Each row is a point on a tangle of strands that fork, close into loops and nearly touch. The rows are in no order.
In the rows, 128 means zero.
Points whose rows are less than 96.2 apart are linked; no others are. Some points are linked to none.
K_811: [129 179 164 100 124 142  94 130 106  83 193 171 135 167  74 130 126 133
 169 167]
K_753: [125 162 148 162 108 135 151  79  98 147 108  88 106 105 118  95 125 125
 142 108]
K_397: [138 139 149 173  84 137 122 129 105 132 167 150 119 121 110  84 154 142
 143  98]
K_706: [ 74  89 110 104 113 119 142 142 185  90 149 134  95 172 168 151 117 106
 170 163]
K_894: [166 221 172 105 123 115  73 103  95 124 149 139 163 138 151 131 104 111
 145 166]
K_226: [137 215 145 110 133 119  63 104  89 105 167 166 136 148 100 120 113 130
 149 175]
K_4: [100  87 122 188 133 135 146 147 132 142 108 131  87 115 101  71 146 164
 120  84]
K_731: [126 123 126 109 164 149 214 155 119 150 124 151 156  96 135 153 155 179
 145 123]
K_900: [126 110 120 156  92 140 156 151 137 130 164 166 113 118 135 100 166 153
 152  94]
K_899: [105 130 140 193 158 154 143 133 144 118  94  97 114 132  95 117  99 134
 142 125]
K_545: [160 192 131 126 132 120 109  72  64 171 105 112 148  77 129 119 126 128
 110 131]
K_892: [ 99  76 134 196 139 126  86 165 160  95 143 143  70 161 108  82 134 131
 135 118]
K_880: [167  80 104  67 145 126 155 157 148 127 122 154 165 114 102 178 169 127
  83 135]
K_461: [133  80 155 118  82  92 132 187 152 164 185  91 172 158 177 128 133  98
 125  90]
K_139: [131 232 141 104 131 133 114  72  46 127 143 167 137 110 139 117 117 141
 141 144]
K_25: [126 108 128 147 147 133 118 201 182 102 162 111 161 177 170 150 109 118
 143 129]
K_595: [167 176 174 107 139 141 151 113  91 162 126 138 171 119 106 127 114 150
 137 143]
K_320: [165 113 100  91 142 132 162 107 106 143 111 153 150  81 158 167 159 137
  86 111]
K_395: [108  94 135  94  95 125 185 109 129 155 147 122 113 114  87 130 151 138
 158 138]
K_69: [155 111 160  91  88  84 115 146 127 165 179  85 187 128 194 137 124  88
 112  98]
K_160: [139 154 130 127 151 144 146 151 134 130 127 114 144 132 163 154 126 117
 152 140]
K_946: [ 82  86 130 154 122 142 183 132 127 160  99 113  90 135  94  99 122 154
 148 113]
K_684: [ 70 123 124 104 146 146 170 132 142 112 138 131 111 156  67 143 106 135
 174 173]
K_755: [162 143 127 118 135 116 104 111  91 170 118 143 142  82  91 114 145 143
 104 119]
K_994: [164  98 108  62 165 144 162 149 138  90 107 173 169 125 153 201 158 129
  86 136]
K_619: [129 142  75  90 138 128 110 113 112 103 141 173 119  97 170 147 162 115
 123 120]
K_497: [104 133 153 216 119 134  88 148 168  81 136  90  93 177 177 102  86 118
 133 105]
K_951: [139  45  80 144 158 121 106 126 144 105  55 119  93 119  88 113 141 115
  52 102]
K_940: [149  54 113 119 107 109 102 140 138 172 145 144 112 120  50  96 182 120
 103 127]
K_22: [169 104  76  68 143 111 103 112 145  89  82 144 146 129 118 163 148 100
  45 114]
K_957: [125 162  88 113 200 133 125 109 130 106  67 126 135 111 151 175  95 128
  88 153]
K_5: [ 93 139 134  73 118 144 181 136 135 118 161 154 133 145  86 157 127 140
 195 166]
K_625: [115  88 130 168 122 156 203 167 144 141 138 150 120 114 134 119 161 169
 161  95]
K_74: [ 74  34 103 107 108 112 176 124 169 126 104 146  66 134 139 127 143 142
 134 121]
K_496: [190 159 129  92 138  95  45 129 104 151 136 131 180 131 146 141 118 107
  88 157]
K_739: [100  47 109 117  89 104 166 103 147 161 102 118  86 117 117 107 156 123
 117 121]
K_247: [109 157 160  92 147 155 150 154 123 106 188 170 145 160  63 134 114 155
 176 159]
K_552: [149  57 113 104 125 117 135 144 152 154 140 144 145 122  74 147 170 122
 108 141]
K_548: [123 111 156 136 159 150 125 152 157 148 118  97 148 152  86 153  93 133
 145 164]
K_377: [ 51 141 118 121 147 134 148 107 151  92 112 113  87 146 110 141  98 117
 174 165]
K_791: [156 124 113 119 109 109  67 148 131 136 162 113 142 134 177 130 141 100
 114 116]
K_603: [144 176 139 115 170 131  91 107 112 132 103 115 145 137 104 137  92 122
 136 186]
K_272: [105 118 132 179 110 136 133 122  86 148 142 145  96 119  75  60 152 166
 137  62]
K_431: [123 102 161 141  59 121 134 154 158 144 169 109 145 152 176 110 132 109
 145  99]
K_215: [105 198 100 112 139 139 150  77  91 126 117 131 132  88 171 145 120 131
 158 123]
K_915: [ 83 105 118 133 151 139 144 181 189  91 137 121 125 173 152 156  96 117
 165 166]
K_728: [135 160 159  87  56 103 115 105 123 122 194 138 137 144 117 127 122  79
 170 154]
K_640: [117  80 109 112 125 121 139 112 101 167 120 136 116 107  35  99 170 150
 100 122]
K_97: [149 178 108 140 124 139 157  95  90 132 104 128 133  80 191 134 151 138
 135  96]
K_460: [ 85  25  97 142 125 119 147 122 169 123  75 138  43 118 154  96 141 140
 102 104]
K_515: [136 163  97 115 119 125  90 124  95 110 164 174 125 115 126 129 155 132
 140 133]
K_134: [115 196 119 139 145 122  54 115 132  83 138  92 128 149 166 135 103  95
 134 153]
K_738: [164 116 175 170 116 127 101 191 146 146 164  93 191 166 137 124 107 126
 121 117]
K_980: [151 144  87 135 114 135 134 134 117 122 145 156 137  92 194 128 175 131
 146 101]
K_911: [178 139 155 143 157 124  85 176 137 146 134 105 181 153 141 131  94 126
 110 142]
K_402: [128 222 132 119 169 136  98  79  46 155  98 131 129 119 120 121 111 143
 117 148]
K_550: [151 144 135 110 121 138  74 136  98 153 164 152 144 122  91 109 152 137
 122 138]
K_136: [139 123 171 182 117 129  77 147 133 137 135 112 129 158  72  80 107 121
 134 132]
K_310: [124  97 140 126 168 132 167 140 159 142  81  93 145 124 114 166 108 125
 120 153]
K_102: [ 96  87  86 120 122 115 139 104 161 114  88 102  91 126 164 144 124  91
 102 119]
K_686: [126 165 162 147 124 121  68 124 136 104 147  95 136 156 124 113  71  97
 127 160]
K_107: [ 94 120 185 207  73 128 123 129 150  88 136 101  69 166 178  83  96 122
 135 106]
K_353: [189 130 119 114 112 124 134 119 121 162 119 126 168  84 188 148 152 125
  98 105]
K_391: [111 186 108 102 162 115  70  92 116 100 117 121 124 141 136 147  96 105
 133 174]
K_977: [149 165 169 144 124 135  90 131 113 139 164 129 149 145  81 102 118 143
 143 137]
K_510: [115 125 157 116 133 127 111 131 154 112 140  93 128 168 101 133  87 101
 157 173]
K_450: [163 130 142 119 126 134 192 141 124 181 110 127 162  86 152 163 154 172
 135 109]
K_621: [164 107  79  60 157 114 119 124 145  84  89 163 150 131 162 192 137  92
  77 146]
K_573: [116 235 139 121 102 144 130  85  82  89 163 165 124 123 162 128 125 133
 170 124]
K_656: [147  83 149 132 128 118 104 200 162 145 168 108 178 167 157 152 119 109
 123 109]
K_685: [115  54  81 168 155 116 110 130 156 116  71 121  59 127 131  92 139 124
  96 101]
K_175: [ 92 184 120 135 114 124 130  60  93 122 104  93 106  97 150 118 110 111
 137 129]
K_494: [150  92 116  81 141 117 185 106 127 115  51 153 145  90 100 193 145 118
  52 114]
K_796: [119 127 177 163  46 124 155 121 148 120 148 100 100 154 161  88 107 127
 148 109]
K_401: [144 186 167 121 166 142 145 107  95 137 100 112 148 135  78 135  87 146
 134 154]
K_223: [ 98  84 114 117 144 119 176 121 172 127  69  74 108 124 148 160 107 110
 113 144]
K_868: [ 77 105 123 173 153 134 115 133 145 109 113 121  67 148  93  93 114 129
 147 138]
K_781: [168 192 126 103 112 109  39 120  76 136 159 144 156 136 152 120 121 102
 113 153]
K_36: [196 136 134 130 151 115  65 150 117 164 106  93 175 129 148 141 107 118
  73 132]
K_194: [152 118 102  97 162 153 179 164 130 123 133 173 170 120 162 183 153 166
 125 132]
K_846: [132 153 155 194 126 155 139 131 118 129 112 104 112 125 133  99 116 150
 132  99]
K_398: [122 199 155 101  87 141 127  93 118 104 174 129 134 122 135 134 114 118
 171 146]
K_409: [112 151  80 142 174 144 135 158 120  94 147 169 119 109 145 129 147 156
 143 109]
K_290: [135  67  75  93 156 117 123 111 143  90  69 146 121 115  69 147 148 114
  59 121]
K_802: [105 104 158 217 114 120  71 128 147 112 123 121  52 158 112  59 111 131
 120 103]
K_373: [114  79 155 172  98 141 182 161 167 154 116 119 101 141 132 106 134 153
 157  96]
K_231: [145 128  69  72 110 124 155  85  93 136 129 170 130  85 154 149 192 127
 116 106]
K_454: [ 93  49  98 119 102 116 180 106 136 151 102 138  82 106  62 104 173 150
  94 107]
K_499: [131 139 149 195 139 144 106 190 164  82 147 115 133 171 163 122  96 133
 146 125]
K_533: [172 163 183 137 104 105  86 115 110 167 142  85 183 132 141 130  79  98
 120 132]
K_119: [188 163 153 120 106 119 124 119 117 182 122 101 192  98 172 139 115 114
 111 122]
K_54: [ 91 149  81 197 170 148 149 137  92 112 121 146  97  88 139  84 141 172
 129  52]
K_300: [ 89 116  87 100 110 136 181 101 138 131 125 130 108 108 127 140 146 129
 151 126]
K_839: [ 47 111  92 105 148 129 139 103 175  73 116 109  79 152 162 156  96 100
 154 169]
K_761: [113 104 140  97 130 136 214 140 128 157 132 147 154 108  73 148 152 168
 144 133]
K_770: [124 108 183 177  77 110  74 129 153 143 142 103  85 163 110  74 116 113
 126 121]
K_181: [164 117  96 117 156 126 140 110  99 152  96 126 137  80 112 134 151 147
  83 104]

A tip is a point with one link. Name the tips that can be reached along the links from each point below, in the order of the rows.
K_391 -> K_595, K_102
K_738 -> K_69
K_320 -> K_728, K_533
K_994 -> K_450, K_300

A piece is all that can be reached along the links. How many separate loops has the piece of each point below (a circle has one, a figure eight two, a Y none), and how many tips (points with one link)?
K_603 -> loops 0, tips 2
K_5 -> loops 2, tips 1
K_770 -> loops 2, tips 2
K_395 -> loops 1, tips 2
K_900 -> loops 1, tips 0

How many points has the smallest loop of links through each point below? Write 0 if it is on no loop.
K_175 -> 16
K_684 -> 17
K_994 -> 14
K_373 -> 7
K_181 -> 7
K_796 -> 8
K_731 -> 0
